Each scene shows the same named points in several views. A view is turned or mirrored, and shifted as a whole, has a little noise and may leave points out.

Scene 1
View 1
Fum: [  8  21  -6  10   8  34 -28  18 -14  33 -13   3   9 -46 -21  34 -13 -28
   1  28  -3  35   2   0   1  35  -2  25 -20 -26   4  18  20  17   2   6
  28  -9  16  27  23  -4  15  -7  50  -8 -19  32  -9]
gekid: [  3   4 -23  26  34   0 -36 -20  13  28  -4  -2   1 -22   6  -2  -1 -21
  17  35 -44  -7  21   2  14  21  -3  20 -35 -13 -11   1  19  31 -20 -10
  24 -10  35  -2  29 -16  14 -17  68  -1 -22  19 -21]
Medu: [  7  -8   0  25  -7  28  -8  -7 -10  -1 -13  -5   8  -7 -10  12  -3 -28
   9  13 -17   8   7  26  19  16  -5   5  16 -13  -3 -10  14  11  -3  -9
   0   2  33   5 -18  29  11 -12  32  17  16  16   3]
Mam: [  0 -12 -15  17 -22  23  28   4   1  12 -31   0  23  -6 -13  32 -26   5
   8   8  -4   5  -4  30  -6  15 -18  -8  27 -19   7 -14   5  -3  -6 -29
   9   9  16   9 -44  49  17  12  20  29  32  -4  21]
lozed: [  8 -11   2  24 -19  34   5  -4 -12  -7 -18  -4  11  -3 -13  18  -7 -24
   7   6  -9  11   4  33  17  14 -10   0  29 -14   0 -16  10   4   1 -12
  -5   6  31   5 -34  44  10  -7  21  23  29  11  11]
Lebi: [  7 -17  -4  30  -7  21  -3 -18  -2  -7 -12  -6   7   5  -2   4  -2 -23
  13  10 -26  -5  11  33  23   9  -8  -1  21  -9  -8 -19   9  12  -7 -16
  -6   5  39  -6 -27  36  11 -12  32  23  24   8   5]
sifas: [  8   0  -7  29  20  14 -39 -19  -1   9  -1  -4  -2 -14  -1  -3   5 -38
  15  26 -37   1  19  14  26  19   0  17 -15 -11 -12  -4  20  27 -10  -1
  10  -7  41  -1  18  -2  11 -23  56   3  -9  25 -16]
mes: [  2 -21  -6  18 -38  33  40   6  -5  -3 -33  -1  26   3 -18  34 -25   1
   5  -2   5   8  -7  41  -1  11 -19 -13  50 -17   8 -22   1  -9   1 -29
  -3  14  19   8 -66  71  14  12   5  37  49  -7  30]
sogi: [  8   0   4  15 -22  42   5  15 -21   5 -21  -1  13 -19 -24  35 -14 -23
   1   8   7  27  -4  27   8  22 -10   5  25 -21   8  -4  10   0   8  -4
   4   4  21  19 -26  39  13  -2  22  16  22  17  12]
Mav: [  8 -24   7  29 -26  33  14 -12 -11 -21 -18  -8  11  14 -11  11  -5 -24
  10  -1 -11   2   4  46  25   7 -12  -8  46  -9  -2 -26   7   2   0 -16
 -17  12  38  -5 -50  60   8 -10  14  32  44   4  16]
sema: [  6  15 -24  20  37   5 -44 -11   9  39  -3   1   2 -37   1   8  -3 -25
  14  39 -38   6  17  -6   7  28   0  28 -45 -18  -9  11  23  32 -16  -5
  34 -13  28   8  42 -28  15 -15  72 -10 -35  28 -23]
Nanin: [  3 -20 -14  29  -6  12   7 -19   8  -1 -17  -5  13   7   0   6  -8 -10
  15  10 -28 -13  10  32  12   8 -13  -5  20 -11  -6 -21   8  10 -13 -25
  -2   6  34  -9 -32  38  13  -5  33  27  28   0  10]
nivo: [  2 -30 -10  31 -17  14  20 -21   7 -10 -22  -5  16  18  -1   6 -10  -5
  15   4 -25 -15   7  41  13   3 -15 -12  37  -8  -4 -30   5   4 -12 -31
  -9  12  36 -12 -52  56  13  -2  20  36  42  -8  19]
fuv: [  3  12 -24  16  18  13 -20   2   5  38 -15   4  11 -35  -7  23 -15 -11
  10  31 -21  13   7   1  -6  27  -7  19 -26 -22  -1  10  18  20 -12 -10
  32  -8  18  15  19  -7  17  -1  56   0 -18  18  -9]
pep: [  6  -4  -7  25   5  19 -19 -12  -2   8  -9  -4   4 -12  -5   7  -3 -27
  11  20 -26   4  11  19  18  18  -5  11   0 -13  -6  -8  15  17  -6  -9
   7  -2  33   2  -3  14  12 -15  44   8   4  18  -6]
Tiram: [  1   1 -26  19  12   8  -5  -5  13  30 -19   2  14 -21  -3  20 -17  -5
  13  24 -24   1   8   9  -4  20 -11  10 -14 -19  -2  -1  13  16 -15 -19
  25  -2  21   7   1   9  17   0  49  11  -3   6  -2]
vit: [ -2   3 -41  18  31  -9 -12 -12  30  48 -18   5  15 -26   7  14 -19   9
  18  35 -38 -10  12  -2 -11  21 -10  14 -39 -20  -5   4  15  24 -27 -26
  40  -9  20   4  18 -12  21   3  66   5 -21   4 -11]
Luvif: [  6  -5  -3  15 -22  37  13  10 -13   7 -25   0  17 -14 -20  33 -18 -14
   2   6   3  21  -4  28   4  18 -13   1  27 -20   7  -7   8  -1   4 -12
   5   7  19  16 -34  42  14   3  20  21  26  10  15]
kogaz: [  5  -2  -9  20  -7  25   0   2  -5  12 -19  -1  13 -14 -11  23 -14 -15
   9  16 -11  11   2  21   6  19  -9   5   9 -19   1  -6  11   9  -4 -13
  13   2  24   9 -15  26  16  -2  33  14  12  11   5]
Gorif: [  3  -7 -15  26  11  10 -13 -16   8  14 -12  -1   9 -10   0   6  -6 -18
  16  22 -31  -5  14  17  13  16  -7   9  -7 -13  -7  -8  14  18 -14 -16
  13  -2  34  -2  -3  13  14  -9  48  12   2  11  -5]
vevuv: [  2   6 -14  13   3  22  -8   6  -2  27 -19   2  13 -29 -13  29 -17 -13
   6  23 -11  17   4   9  -2  26  -7  13  -8 -22   4   5  14  13  -5 -10
  23  -3  17  18   1  10  15   0  44   7  -2  16   1]
View 2
sogi: [  4  15  25  23 -21  24   7 -12 -20  16  11   3 -13  13   3 -29  -6 -23
  17   7   5 -19 -11   2 -25  10  22 -28  -7 -23 -22  10 -32  13   4 -21
  -4  -3 -10 -26  11  19  19 -11 -12 -20   4  12 -25]
gekid: [ -5   7   5  41   4  24 -42 -18 -11  12  -3 -12 -19  -4   2 -44 -14  55
  22   3  15  44  -2  18  19  19 -14   1 -37  10 -19  27 -23  33 -26 -14
  17  -3 -17  32 -18  19 -21 -15 -15  36  22 -38  28]
sifas: [  0   6   8  41  -7  28 -32 -30 -13  18  11  -9 -19  -4  -4 -46 -14  32
  24 -11  20  33  -5  19   0  18  -7  -8 -22  16 -21  19 -19  21 -19 -16
   8 -11  -9  24 -13  24 -13  -5 -20  34  31 -21  13]
Luvif: [  2  17  21  19 -15  19  13  -8 -16  17   8   2  -7  17   5 -26  -2 -15
  16  15   3 -25  -8  -4 -13   8  25 -28  -5 -22 -27  13 -30  16   2 -19
  -2  -1  -9 -22   8  17  22  -5 -11 -28  -4   5 -26]
sema: [ -4   7  17  39  -1  25 -53 -13 -17   3 -13 -13 -27 -13   5 -46 -19  51
  16  10  11  52  -9  21   9  20 -17  10 -51  -8  -6  30 -37  39 -28 -23
  22   7 -29  24 -10  16 -25 -35  -8  43  21 -31  35]
Mam: [ -5  23  10  14  -4   9  21   3 -12  23   5   5   6  28  10 -20   3  -1
  19  28   0 -38   0 -14   6   9  32 -31  -7 -23 -31  17 -24  22  -1 -13
   0   0 -10 -18   2  11  30   2 -12 -45 -17  -9 -27]
mes: [ -1  24  12  12  -9  12  40  -2 -11  29  15  10  10  35  10 -15   6 -20
  19  22   0 -57   1 -20  -4   7  44 -44  10 -22 -39  10 -18  12   8 -11
  -9  -6   0 -28   5  14  41  15 -17 -62 -20   0 -45]
Nanin: [ -6  17  -1  28   1  15  11 -14  -8  31  16   2   7  24   3 -29   0  18
  25   5  11 -18   6  -4  14  13  22 -32   0   9 -39  16  -8  19  -8  -6
  -2 -12   3  10 -14  17  17  20 -23 -21   1 -23 -18]
lozed: [  1  15  15  26 -12  23  13 -20 -14  25  19   3  -3  18   0 -28  -2 -11
  21   0  10 -22  -4  -2 -12  10  23 -34   5  -3 -32  10 -17  10   1 -13
  -6 -11   0 -11  -1  21  20   8 -20 -20   6   0 -27]
kogaz: [ -2  15  15  26  -7  21  -3 -10 -16  17   6  -1  -9  12   5 -31  -5   6
  18  12   7  -7  -5   2  -3  14  15 -19 -15 -14 -24  17 -26  21  -7 -15
   3  -3 -13  -4  -1  17  10  -8 -14 -11   3  -9 -11]
fuv: [ -5  12  16  31   2  19 -36  -2 -15   5 -12  -9 -19  -1   9 -37 -13  41
  18  22   6  28  -8  11  11  17  -5   2 -46 -17 -11  28 -39  38 -22 -20
  20  10 -28  12  -5  12 -12 -32  -4  19   7 -28  22]
Fum: [  5   7  34  29 -19  27 -36 -11 -24  -2  -8 -10 -32 -10   4 -39 -16   6
  12  12   6  28 -19  18 -23  14  -3   0 -43 -30  -3  23 -48  28 -13 -30
  13   8 -29 -11  11  18 -11 -43  -3  22  15  -1  12]
Medu: [  1  13  13  30 -10  25  -1 -21 -16  22  15  -1  -7  11   0 -33  -6   1
  21  -5  13  -6  -5   5  -9  14  14 -25  -4   1 -28  13 -19  13  -4 -15
  -3 -11  -3  -1  -5  22  10   4 -19  -5  11  -7 -15]
vit: [-12  15   3  28  14  12 -34   7 -10   9 -15  -9  -8   7  12 -36 -11  66
  18  33   4  26   1   5  35  18  -4   2 -52 -11 -17  35 -31  46 -28 -14
  25  12 -28  27 -15   8 -13 -25  -5  12  -1 -47  28]
Tiram: [ -6  15  10  26   3  15 -18  -2 -12  13  -7  -6  -8  10  10 -33  -7  35
  18  22   5   9  -3   2  16  14   7  -9 -33 -12 -21  25 -29  32 -17 -16
  14   5 -20  10  -8  13  -1 -15  -9  -1  -1 -27   9]
Mav: [  0  17   6  26 -12  21  29 -25 -12  35  29   7   6  27  -1 -26   3 -16
  25  -8  13 -37   2  -6  -8  10  31 -45  21   9 -43   6  -5   6   5  -7
 -14 -19  12  -8  -6  23  30  29 -27 -33   4  -1 -38]
Lebi: [ -2  14   2  31  -5  23   8 -24 -10  30  21   2   0  18  -2 -33  -2   8
  25  -5  15 -13   2   1   1  12  17 -32   3  13 -38  12  -8  13  -7  -8
  -4 -16   4   7 -12  22  14  19 -25 -12  11 -15 -17]
View 3
lozed: [  2  -6 -10   3  13   8 -21  -3  12   1  11  -3  24  -9 -13   0  -5  14
 -31 -15 -16 -17  -7 -34  -1   2   7  -6  -6  18   1  -2 -13  -1  -9  16
   1 -25  20 -12  11 -22  -5  24  -6  11  13   1  23]
vevuv: [ 12  14 -17  -5  -4 -11 -14   0 -15 -15   7  -3   4   5   9  -7 -16  -4
  -7   5 -12 -13   5 -22  -4  19   3   3   6   3  -1  -5  -5   7  22  -4
  22   2  -1 -19 -15  14  -4  13  -6 -24   5 -24  16]
Mam: [ -7  -3 -13   4  15  10  -9 -11  12   4  17  -7  15  -2   3  -2 -10  -5
  -5 -23  -1 -32 -22 -32   4  -2 -10  11 -21 -10  10  -8 -24 -12   4  18
  -2 -18   5 -16  10 -11 -17   8   2  11  36  13  17]
nivo: [-15 -10 -26  11  14  28  -6 -13  15  19   9  -5  15 -11 -25  -3 -13  16
 -15 -19   6 -24 -27 -10   7  -8  11  -2 -33  16   5   3  -9 -12 -23  20
  -5 -30  15  -4  25 -34 -13  14  -2  36  15  23  21]
Luvif: [  6  -4  -3   1  14  -1 -21  -5  11  -4  17  -4  22  -5   3   1  -2   2
 -22 -19 -17 -23  -9 -45  -4   4  -7   4  -3   0   6 -10 -22  -1   5  16
   2 -18  13 -18   4  -9  -8  20  -2   1  28  -2  21]
vit: [  4  29 -47  -6 -25  -3   6  -8 -40 -14  -7  -4 -23  16   8 -19 -40 -14
  25  29  11 -12   5  22   2  28  11   6  -3   0  -6   2  19  11  35 -22
  38  19 -23 -16 -27  32  -8  -6  -4 -28 -14 -29   5]
Mav: [ -6 -14  -9   7  21  19 -19  -7  23  13  12  -3  29 -14 -24   3  -3  24
 -35 -22 -12 -19 -18 -31   3  -8  11  -8 -20  24   3   0 -15  -8 -25  24
  -7 -35  27  -5  25 -38  -7  26  -4  31  17  17  26]
fuv: [ 15  21 -28  -9 -17 -13 -11   0 -28 -20  -1  -2  -5  10   9 -12 -26  -6
   1  20  -9 -10  13  -6  -4  27   8   1  10   5  -6  -3   9  14  31 -16
  33  12  -9 -19 -24  24  -2   8  -7 -34  -9 -34  12]
Tiram: [  5  15 -31  -4 -10   0  -5  -6 -19  -9   1  -4  -6   6   1 -11 -25  -5
   4  11   1 -14   0  -2   0  18   7   3  -5   5  -2   0   4   5  19  -7
  23   4  -6 -14 -12  12  -8   5  -4 -16  -1 -17  12]
sogi: [ 11  -3   1  -1  15  -7 -28   0  10 -10  14  -2  27  -6   4   3   1   5
 -30 -18 -26 -19   0 -51  -5   7  -4   1   5   7   4  -8 -21   1   5  15
   4 -16  15 -20   1  -9  -4  26  -5  -7  23 -10  23]
Gorif: [  5  11 -32   0 -10   6  -8  -4 -14  -4  -2  -1   2   0 -13  -9 -24  11
  -9  13  -3  -5   2   2   1  16  20  -5  -5  24  -7   6  12   7   4  -6
  21  -4   3  -8  -3  -2  -3  14  -9  -4 -14 -15  18]
Medu: [  6   1 -16   1   5   3 -18  -2   2  -4   5  -2  19  -5 -12  -2  -9  17
 -27  -3 -16  -9   1 -23  -3   8  14  -8  -4  24  -3   2  -1   4  -4   9
  10 -17  16 -10   3 -13  -1  23  -9   3   1  -8  22]
pep: [  8   9 -24   0  -6   2 -15  -1 -11  -8  -2   0   9  -2 -14  -8 -18  15
 -19   9 -13  -4   7  -8  -3  15  21 -10   2  29  -7   5   9   9   2  -2
  20  -7   8  -8  -3  -5   1  19 -11  -6 -12 -18  18]
gekid: [ 12  24 -44  -5 -28  -1  -5  -1 -36 -14 -13   1 -11   8 -11 -16 -34  10
   0  34  -1   5  18  22  -2  28  31 -11   6  32 -16  10  29  18  17 -22
  37  10  -5  -7 -20  16   2   9 -14 -23 -37 -36  13]
mes: [-11 -17  -3   9  29  16 -14 -12  27  11  24  -7  25  -8  -3   3  -1   0
 -17 -37  -5 -39 -30 -46   4 -12 -14  10 -25  -9  15 -11 -35 -20  -8  32
 -13 -32  15 -15  21 -26 -18  16   3  27  48  26  21]
sifas: [ 13  17 -32  -4 -15  -2 -15   2 -22 -12 -12   3   3   0 -19  -9 -24  21
 -22  24 -14   8  20   2  -6  24  35 -18   8  43 -15  11  25  21   4 -13
  29  -2  10  -6  -9   1   7  22 -17 -14 -36 -32  19]
Fum: [ 28  18  -9 -10 -10 -27 -27   6 -21 -30   5   2   8   9  16  -5 -12  -1
 -17  13 -28  -4  25 -35 -11  29   5  -3  26   8  -6  -6   1  21  35 -11
  30  11   1 -24 -28  25   5  21 -10 -45  -6 -45  17]
kogaz: [  7   3 -15  -1   3  -1 -15  -3  -2  -6   7  -2  12   0  -2  -4 -13   3
 -16  -4 -12 -16  -1 -24  -2  10   5   0  -3  10   1  -3  -7   3   7   5
  13 -11   7 -15  -3  -3  -6  15  -6  -7   9 -10  19]
View 4
lozed: [  3 -10   8  11  -4  30 -11  -5  -9  13  32  15  23  12   5   4   2  10
 -14   5  20   6  -6  10  -5  15  10  13  -1 -11  -2   7   4   5  -8 -11
  -8  -1 -52 -29 -22  18  -9  -9  -4  15  -3   5   7]
sema: [-34 -20  24 -12  31 -40  26  20 -37 -11 -19  31  50 -15   3  12   2  -1
  -9  16 -46  40 -20  -1 -30   6  14 -76  35   4  16  16 -25  10  16  -7
 -21   7  -6 -45  -9 -34 -34  39  15 -27  15  14 -21]
nivo: [ -7  -5 -10   3   5  51 -20  -1 -15  14  63   5  20   6  12   4  10   7
  -7  -6  38   3   4  -4   0  10  -3  26   7 -12 -21   7   7   1  -7 -17
 -12  -3 -37 -35 -15   8 -14 -23   1  26   1   1  30]
kogaz: [ -7 -20   5   7   1   9  -3  -3 -14   8  17  18  36  -4   7   3   7  12
 -16  11  -2   6 -13  10  -7  12  11 -10  11 -10   2   8  -5   7  -2 -14
 -13   2 -40 -22 -24   5 -10  -1   2   2   2   7   3]
Medu: [ -4  -9  14   7   3  17  -4   1 -15   9  22  19  26   8   3   9  -1   6
 -10   5  12  16  -6   6  -9  13  11  -5   6  -7   2  11  -2   4  -3  -7
 -11   0 -41 -36 -16   9 -17   1  -2   9   1   8   1]
vit: [-44 -30 -11 -16  28 -19  15  18 -35  -6   9  16  57 -34  14   2  23  10
 -14  14 -46  17 -23  -6 -16  -4   1 -60  45  -2  -4  11 -24  11  20 -22
 -27   6  -3 -22 -17 -37 -26  16  22 -20  23   7   6]
Mav: [  7  -3   5  12  -7  50 -22  -7  -7  18  54  10  13  18   5   7   2   9
  -9  -4  44   2   5   5   0  14   4  34  -6 -14 -12   8  10   2 -12 -11
  -7  -3 -51 -36 -18  24 -10 -20  -7  28  -5   3  18]
Gorif: [-21 -11   6  -6  18   5   2  11 -27   1  22  19  35  -5   7   9   5   3
  -8   5  -6  25  -9  -3 -15   8   5 -27  22  -4  -3  12 -10   5   6 -12
 -18   3 -18 -40  -9 -13 -25   9   8  -1  10   7   5]
fuv: [-27 -28   7  -3  15 -24  15   8 -25  -5  -9  24  51 -20   7   3  12  11
 -17  21 -42  17 -26   6 -17   5  12 -53  27  -5  10  11 -20  13  11 -13
 -21   7 -24 -22 -22 -18 -20  21  12 -19  11  11 -10]
sogi: [  8 -21  12  20 -14  14  -8 -11   0  13  10  20  30   5   3   0   3  16
 -21  16   4  -3 -17  20  -4  19  17   6  -6 -14   9   6  -1  11  -8  -9
  -7   4 -64 -16 -34  26  -1  -3  -9   7  -4   8  -5]
Tiram: [-26 -24  -6  -5  15   0   4   9 -25   1  21  15  44 -17  11   3  18  12
 -14   9 -21  10 -16   0 -11   3   3 -30  28  -6  -5  10 -13   7   9 -19
 -20   3 -21 -20 -20 -17 -19   4  13  -6  14   7   9]
vevuv: [-15 -28   6   6   3  -9   6   2 -17   4   1  20  44 -12   6   2  10  14
 -19  19 -26   6 -21  11 -11  10  13 -31  16  -8  10   9 -12  11   6 -14
 -17   5 -37 -16 -28  -2 -11  10   4 -10   7  10  -6]
Lebi: [ -7  -2   9   1   8  30  -9   3 -19  11  41  15  20  10   6   8   2   4
  -4  -1  25  17   1  -2 -10  12   5   4   8  -8  -9  11   2   1  -4 -10
 -11  -1 -32 -44 -10   5 -19  -5   1  16   2   6  11]
Fum: [ -9 -31  28  10   3 -33  16  -1 -14   1 -32  31  47  -6  -1   5   2  12
 -21  26 -40  16 -27  20 -19  16  24 -50  11  -6  27  12 -19  17   4  -5
 -14   8 -44 -20 -29   2 -14  28   0 -21   3  15 -30]
pep: [-14 -10  16  -1  14   4   3   8 -24   3  14  22  31   4   4  10   0   2
  -9   6  -1  24  -7   1 -16  11  10 -23  14  -5   3  12  -7   6   3  -7
 -14   3 -27 -42 -11  -5 -23  12   4   0   4   9  -3]
gekid: [-35 -12  17 -16  34 -20  20  23 -39  -7   2  26  42 -12   5  15   4  -4
  -5   9 -29  41 -10  -7 -25   5   8 -62  36   5   5  17 -19   7  15  -8
 -21   3  -2 -52   0 -33 -37  31  14 -17  16  12 -10]
mes: [  6 -22 -21  19 -20  50 -26 -17   2  21  54   1  27   0  12  -7  18  26
 -21   6  28 -24 -11  14  12  11   1  42  -3 -22 -15   2   8   7 -10 -23
 -10  -1 -65   0 -39  28   9 -34  -5  27  -3  -1  29]
Mam: [ -6 -25 -19  13  -9  32 -15 -11  -7  14  43   6  36 -11  12  -6  22  23
 -22  10   7 -17 -16  10   7   7   1  18   9 -18 -13   2   0   8  -2 -23
 -15   1 -50  -1 -35  12   0 -23   2  11   3   0  23]
Nanin: [-13  -9  -6  -2   9  35 -10   4 -21   8  52  10  27   0  12   6  11   9
  -7  -2  20  10  -2  -5  -5   7  -1   6  14  -9 -16   8   0   2  -1 -16
 -14  -1 -30 -34 -13  -2 -18 -13   6  14   5   3  23]
View 5
Nanin: [-13  -6   4  -4   6  10  14   9   0  -4  -4  -4  16  27 -23   1  -2   1
  30   5  31  -3   3  -9 -18  44  11  11   5  -2 -26  -1 -25   9  -5 -10
  18 -14  22 -18  -3   2  -3  26  14  29  20  32  25]
sema: [ 16 -39   3 -11 -16  69   8  19 -13   8  -3  36  12 -20   4  43  -5   5
  15   8 -22 -14  24   8  -6  60  -7   9 -15 -10   7  48  10   0  65  -2
  32  -1   4  -1  67 -33 -20  40 -44  61  19  20  -4]
Mav: [ -3  -9   7   0 -10 -18  31  11  10  -9   2 -16  23  36 -27  -9  -1  -4
  36  -2  51   5   1 -11 -20  34  19  27   3   6 -25  -9 -30  15 -15  -9
   7   4  40 -21 -29  17   6   7  38  14  20  25  38]
pep: [ 10 -28   6  -5 -14  26  20  15  -2  -2   0  12  17   8 -11  20  -3   0
  26   2  14  -3  14  -1 -12  51   7  20  -7  -4  -6  21 -10   7  27  -6
  20   2  23 -11  19  -9  -5  22  -6  38  19  24  18]
kogaz: [ -1 -13   7 -15 -16  19  22  22   9   5  -2   6  15  12  -8   1   0   1
  20   4  16  -3  10   3 -18  24   6  15  -7   5  -2  13 -16   7  13  -1
   7   7  18  -3   9  -3 -16  22   5  21  14  17  20]
vevuv: [  1 -15   7 -23 -19  35  19  26   6  12  -3  15  13   1   1   4   1   4
  12   5   1  -7  14   7 -18  21  -1   9 -11   3   9  24  -9   1  25   2
   9   8   9   6  28 -13 -26  30 -10  25  11  11  11]
vit: [-17  -9  -2 -18   8  68  -6  21 -11  16 -11  26   5  -7  -3  20  -3   9
   9  16 -17 -16  16   2 -13  44 -10 -15  -4 -11  -5  28  -3  -3  34  -4
  28 -24 -11   2  53 -31 -30  54 -39  48  15  28  -4]
Tiram: [-10 -11   5 -17  -4  43   8  22   0  10  -6  16  10   3  -5  10  -2   6
  15   9   0 -10  13   2 -16  33  -2   0  -5  -3  -3  20 -10   0  22  -4
  17  -9   4  -1  31 -17 -23  38 -17  34  15  22   7]
sogi: [  6 -13  12 -20 -33   2  35  27  19   5   1   0  20  15  -5 -10   2  -2
  19  -2  26   1   9   6 -20   8   9  28 -11  12   8  10 -17   7   7   3
  -6  27  26   3  -4   8 -19  10  20   4   9   6  29]
nivo: [-21   3   3  -1  10  -5  17   9   3  -7  -3 -15  16  39 -31 -11  -1   0
  36   2  44   0   0 -15 -21  38  16  10   9  -2 -34 -15 -33  11 -23 -11
  14 -14  26 -22 -23  10   2  22  28  19  21  34  32]
Fum: [ 22 -33  12 -25 -41  42  28  33   8  14  -1  27  18 -16  13  17   1   4
   7   2 -10  -8  20  17 -13  20  -4  22 -22   6  26  42   2   2  50   8
   4  29  13  13  46 -17 -30  23 -20  26  10   1   7]
mes: [-21  13   8 -20 -10 -17  26  24  25   5  -3 -19  16  35 -18 -35   4  -1
  22   2  44   1  -2  -3 -27  -6  14  12   3  13  -9 -15 -36   7 -33   0
  -9   7  22  -2 -30  18 -18  16  40 -10  11  16  37]
fuv: [  1 -22   4 -21 -15  53  12  24   0  14  -5  26  10 -11   6  17  -1   6
  10   7 -13 -12  19   9 -15  32  -6   3 -13  -3  10  35  -1  -1  41   1
  16   2   2   7  48 -23 -29  37 -28  37  13  16   1]
sifas: [ 20 -43   5   2 -16  38  19  11 -13  -4   1  21  18  -4 -10  38  -4   1
  28   0   6  -6  18   0  -7  70   5  24  -9  -8  -8  34   0   9  48  -7
  29   2  26 -15  35 -17   2  23 -17  56  22  26  11]
Lebi: [ -1 -17   6  -1  -5   6  23   9  -1  -9   0  -4  19  24 -23   8  -3  -2
  34   1  33  -1   6 -10 -15  50  14  22   1  -2 -22   5 -21  12   5  -9
  18  -2  31 -20  -4   1   5  17  14  31  20  29  26]
Gorif: [  1 -22   3  -6  -4  32  13  13  -6   1  -4  12  14   8 -13  19  -2   3
  26   6  11  -7  13  -3 -14  53   5  11  -3  -6 -12  20 -11   6  25  -7
  24  -7  16 -12  23 -11  -7  29 -10  43  20  28  13]
gekid: [  8 -35   3  -4  -4  60   6  13 -17   3  -4  28  12  -9  -5  41  -5   4
  22   7  -9 -12  21   1  -7  68  -3   8  -8 -13  -7  38   4   3  51  -8
  36 -10   8  -9  54 -28  -8  38 -36  63  21  28   1]
Medu: [  8 -21   9  -7 -19  10  27  14   6  -2   1   4  19  15 -13   8  -3  -1
  28   0  26  -1  10  -2 -17  39  10  24  -6   1  -7  13 -16  10  13  -5
  12   9  29 -12   5   0  -4  15  10  29  18  19  25]
Mam: [-26  12   6 -22  -4   5  18  23  17   7  -6  -8  14  27 -15 -24   2   2
  18   6  30  -3   1  -2 -25   4   7   4   1   8  -9  -6 -29   3 -20  -1
  -1  -3  13  -1 -11   7 -22  26  21   3  11  18  26]
lozed: [  3 -13   8  -9 -17  -3  29  18  11  -2   1  -5  20  23 -17  -4  -1  -3
  28  -2  35   2   6  -3 -19  29  14  25  -5   6  -9   4 -23  10  -1  -3
   5  10  31 -10 -11   9  -4  13  23  15  16  18  31]
Luvif: [ -4  -6   9 -21 -22   1  29  25  18   6  -2  -2  18  18  -9 -15   2   0
  20   1  27   0   8   2 -23   5   9  20  -6   9   2   5 -22   7  -3   2
  -4  17  22   1  -7   9 -19  15  20   3  10  10  28]

In a view up to two points have been moved. Name them for each view, in the order of its rows, or write none.
view 1 | none
view 2 | sema, fuv
view 3 | vit
view 4 | nivo, Tiram
view 5 | mes
